Each row is a point on a tangle of strands that fork, close into loops and nearly touch. The rows are in no order.
Points whose rows are less than 45.2 apart are linked; no others are. Some points are linked to none.
Vudu: -7, 17, 24, -13, 9, 2, 5, 0, 14, 2, -3, -4, -13, 10, -13, -15, 8, 15, 5, 13, -18
kugu: 3, -17, -17, 11, 8, -24, -5, -3, 12, 20, 2, -2, 2, -2, 15, -18, -9, 1, -22, -8, -6
Kovu: -17, 12, 14, 8, -10, 18, -4, 8, -12, -12, 33, -3, 10, 0, -29, 13, -13, -2, 42, 3, 17
Lalor: -13, 0, 21, -5, 11, 14, -4, 10, -15, 11, 15, 4, 3, 12, -20, 2, -9, 1, 22, 4, -9
Reme: -10, 6, 25, -19, -2, -2, 7, 9, -1, 16, -7, -24, -24, -12, -1, -5, 12, 5, 8, 6, 3
Bilam: 11, 15, -14, -1, 6, -13, -9, 7, -4, -15, 15, -15, -21, 3, 3, -10, -5, -2, 0, -9, 4
gefer: -13, -2, 2, 2, -1, 7, -27, 3, 5, -5, -8, 14, -3, -3, 5, 6, 13, -16, 4, 6, -20
deguv: 14, -1, -9, 10, 15, -27, -4, 0, 7, 22, 18, -20, -1, -9, 10, -10, 3, -3, -33, -6, 3
misoz: -2, 13, 7, -15, -20, -8, -12, 9, 8, 22, 12, -27, -14, -10, 10, -27, -6, 14, 4, -11, -8
fosi: 2, 13, 4, -7, 4, 11, -19, 23, 5, -1, 2, -5, -10, -10, -4, -17, -4, 3, -2, 11, -4
zogas: 17, 3, -26, 21, 20, -28, 10, -16, 4, -3, 26, -7, 24, 11, 7, -19, -15, 13, -18, 0, 11
bimi: 16, 3, -20, 12, 25, -12, 0, 14, 6, 17, 26, -9, 4, -13, -1, -20, -11, 8, -21, -4, 14
patu: 16, 17, 1, -1, 12, -9, 11, 0, -19, -17, 6, 5, 7, 25, 10, 1, 5, 5, -2, 16, -16
lom: 1, -15, 5, -1, -2, 8, -4, 11, 13, 22, -4, 6, 7, -2, -9, 0, -15, -1, 1, -3, -6
dobaf: -18, 7, 2, -1, -18, -11, -11, 1, 22, 21, -3, -18, -26, -12, 10, -19, 4, 12, 3, -17, -7
difur: 29, 4, -24, 12, 27, -15, 6, 2, -3, 6, 33, -13, 13, 4, 13, -19, -23, 20, -14, 4, 8
Baga: -10, 6, -8, 5, 2, 2, -7, -31, -5, -42, -7, 15, 28, 1, 0, 22, 16, -7, 5, 3, 0
Rami: -12, 23, 9, 3, -17, 17, -6, 4, -4, -13, 15, -16, 8, 8, -11, 2, -9, -6, 27, 9, 9
Zugib: -2, 2, 32, -17, 0, 10, 19, 0, 10, 33, 5, -25, -4, 0, -14, -15, -9, 23, 4, 8, -2
lerup: -16, -3, 18, 2, -14, 13, -32, -11, 8, 9, -10, 20, 13, -13, -10, 13, 13, -11, 7, 10, -22
zuv: -9, -10, 1, -5, -8, 12, -2, 1, -5, -7, -15, 29, -19, -17, 0, 21, 19, -20, 7, 10, 14
vura: 11, 23, -10, -1, 4, -13, -10, 1, -11, -13, -2, -5, -6, -4, 19, 1, 15, -9, -13, 8, -11
Folu: -7, -8, -16, 4, -2, 15, 16, -2, 1, -13, -6, 10, 9, 2, -20, 15, -6, 11, 10, -3, 27
liber: 7, 3, -7, 2, -6, 13, 20, 16, 0, -10, -13, -6, 7, -19, -2, 13, -3, 1, -15, 8, 26
pip: 8, -25, -24, -9, 15, 9, 6, 13, -8, -13, -1, 24, -6, -4, 0, 11, -1, -14, 6, -1, 10
Patan: -7, 10, -4, 4, -20, -2, -4, -14, -3, -25, -18, 3, 7, 14, 9, 10, 5, 5, 4, -7, -7
lifef: -21, -7, 27, -4, -14, 12, -20, 0, -4, 7, -5, 28, 10, -9, -9, 23, 19, -29, 9, 21, -14
Gav: 6, -4, -21, 9, 17, -9, -7, -4, 8, -14, 13, -8, -13, 10, -11, -15, -8, 0, 3, -20, 8
Zagi: -1, -27, -12, -1, 9, 15, 0, 9, 3, 9, 7, 3, 12, -3, -11, 6, -22, -5, 13, -14, 5
ror: 5, -17, 0, -5, -13, -1, 10, 8, 0, 31, 1, -5, 12, 9, 9, -3, -15, 7, -12, -7, -2
Rogeb: -7, 4, 24, 1, 2, -7, 22, -4, 16, 29, -7, -19, -4, 10, -14, -17, -5, 21, -9, -8, -5
kule: -7, -12, -2, -10, -8, -5, -4, 3, 11, 18, -4, -8, -32, -6, -1, -10, 4, 7, 13, -23, 5
zoke: -2, 0, 16, -3, -19, 10, 15, 10, 6, 7, -14, -7, -7, -17, -8, 2, 0, 2, -4, 4, 24
Rele: 1, -17, -1, 4, 16, -2, 16, -6, 18, 14, -19, 7, -26, -7, -8, 0, 9, 5, -21, -6, 5
tifo: -9, -10, 21, -12, -6, 16, 3, 15, 5, 14, -16, -1, -18, -33, -2, 12, 4, -12, -1, 12, 26
funo: 6, -10, 29, -23, 12, -4, 18, -2, -6, 18, -19, 4, -16, 11, -7, 9, 12, -7, -9, 11, -11
mosa: 14, 17, -19, 3, 5, -1, -9, -1, -4, -20, 30, -20, 2, -1, 0, -8, -18, -2, 15, -2, 16
Dadap: -15, 15, 13, 0, -16, 0, -16, -7, -24, -21, -1, 3, 5, 4, -3, 15, 8, -24, 26, 6, -5
fogug: 2, -24, -18, 11, 0, -4, 0, -9, 5, 5, -6, 11, 28, 5, 6, 2, -14, -3, -12, -21, -2
los: -10, -24, 5, -12, -2, 12, 1, 15, 10, 24, -6, -1, -17, -10, -14, -5, -2, 4, 9, -15, 9
verut: 1, 5, -11, 5, -14, 10, 5, 0, 1, -26, -6, 0, 6, -10, 2, 6, -7, 4, 2, 1, 24
Tifes: 6, 17, 14, -3, 17, -8, -2, -2, 12, 3, 6, -1, 0, 14, 2, -14, 4, 3, -6, 10, -22
zop: 29, -9, -36, 3, -11, -8, 8, -2, -6, -10, 13, -4, 3, 16, 18, -16, -16, 13, 1, -26, 8
vilu: 0, -13, 0, 2, 2, 12, 21, 6, -9, -12, 6, 13, 3, 24, -23, 11, -13, 12, 27, -8, 18
dulu: -2, 1, 21, -8, -5, -9, 23, 2, -11, 5, -17, -2, -6, 13, -5, 2, 5, -1, -2, 6, -10
dekel: 9, 0, -23, 12, 5, -13, 5, -16, 7, -10, -3, 1, 8, 3, 4, -1, 8, 3, -22, -4, 1
pudiz: 9, -1, 10, -9, 1, -4, 8, 3, -25, -8, 1, -7, -4, 15, 5, 9, -1, -6, -2, 5, -2
mezo: -3, -21, 19, -5, -12, 19, 0, 1, 9, 10, -24, 23, -12, -30, 6, 20, 12, -24, -2, 9, 16
pupe: 13, -11, -38, -1, 4, -10, -2, -6, 1, -18, 12, 0, 1, -2, 7, -9, -13, 2, 5, -21, 13
pem: -6, 13, 11, 12, -13, 5, -16, -8, 4, -7, -26, 11, 19, -5, 11, 10, 17, -1, -23, 14, -19
gub: 1, 11, -21, 11, -13, -1, 0, -22, 2, -40, -7, 13, 31, 18, 5, 10, 5, 4, -2, 0, -10
Maza: 1, 12, 5, -1, 2, 2, -5, 0, -8, -9, -13, 1, 0, -23, 8, 13, 14, -19, -13, 9, -2
gomi: -18, 11, -3, 7, -17, -3, -10, -6, -14, -33, -3, 6, -8, -6, 5, 23, 21, -15, 7, 6, 5
Meki: -1, -15, -10, 8, -7, 10, 5, -2, 0, 6, 17, 0, 21, 18, -4, -1, -26, 4, 19, -24, 0
Gulom: 24, 25, 3, -1, 13, -21, 6, 3, -4, 1, 6, -6, -3, 28, 12, -16, 1, 16, -6, 14, -20
Goke: 11, 12, -22, 24, 20, -38, 2, -21, -1, 2, 19, -7, 16, 7, 20, -9, 0, 8, -33, -2, -4
nupa: -11, -7, 18, -5, 5, 3, -13, -15, -6, 5, -17, 3, -9, -23, 11, 12, 21, -30, -16, 17, -9
sovaf: 0, 20, -2, 13, -16, -4, -29, -5, 7, 0, -16, 3, 5, -6, 22, -8, 20, 6, -21, 3, -32
gok: 17, -15, -20, 4, 32, -9, 25, -7, -2, -13, 9, -4, 4, 2, -5, 5, -4, 9, -11, 5, 21
muf: 9, 2, -1, 0, -3, -10, 7, 2, 1, 10, 9, -1, -13, 27, 7, -10, -12, 10, 3, -11, -6
Nir: 7, -24, -14, -10, 24, -3, 19, -3, -19, -14, 0, 9, 9, 4, -3, 5, -5, -7, 4, 2, 13
Sule: -3, -2, -4, 0, -7, 24, 11, -2, -10, -12, 22, 6, 20, 19, -9, 1, -26, 8, 33, -9, 13
gizuf: 0, -10, 4, 5, 14, -8, 19, -13, 16, 22, -17, -10, -12, 8, -12, -2, -4, 17, -14, -6, -9
mak: 0, 16, 8, -4, -11, 8, -24, 21, 14, 16, 2, -23, -10, -28, 7, -20, 1, 4, -2, 0, 1
kero: 1, -20, -11, 0, -10, 8, 6, 9, -11, -6, -15, 20, -12, -3, 4, 16, 5, -10, 10, -5, 19
linak: -3, 14, 5, -3, 2, 4, -20, 17, 10, -10, 1, 10, -22, 1, 5, -7, 12, -2, 11, 6, -20
Gitod: 10, -16, -24, 1, -3, -12, 6, 0, -4, 19, -2, 8, 8, 10, 11, -4, -14, 10, -19, -18, -6
bor: -6, 7, -2, 15, -5, 7, -11, -19, 5, -28, -25, 21, 26, -10, 7, 18, 20, -2, -16, 4, -3
Lem: -20, 2, 23, -11, -14, 6, -14, 1, -21, 3, -6, 3, 12, -3, -6, 18, 10, -23, 13, 19, -8
risu: -11, -2, -2, 7, -7, 20, -9, -3, -11, -21, 30, 12, 24, 14, -19, 6, -12, -6, 38, 2, 7
geb: -13, 5, 31, -9, 9, 17, 15, 3, 13, 18, 1, -8, -16, 9, -27, -7, -3, 21, 18, 8, -10
Pubav: 3, 22, -1, -2, -11, -3, -15, 8, 0, 4, 1, -9, -2, -7, 25, -14, 10, -4, -11, 1, -19
fenuk: -7, -9, 24, -14, 9, -7, 4, -5, -7, 19, -19, 3, -17, -14, 4, 5, 20, -15, -13, 8, -12

A fork is a point with three links, a tip a point with one. Leave the first point through the second and follow the links. Name the first fork or tip that comes.
dobaf; misoz: gomi
pudiz; dulu: Patan
Folu; verut: gok
pip; kero: Sule
dulu; pudiz: Rele
gomi; Dadap: lom

A piece is two or more points that can be reached from each other along the links. Count, over all rows, the pieces, the separate loops (a circle has one, a figure eight two, a Y none), the forks (points with three links) and the tips (points with one).
pieces: 3
loops: 0
forks: 3
tips: 9
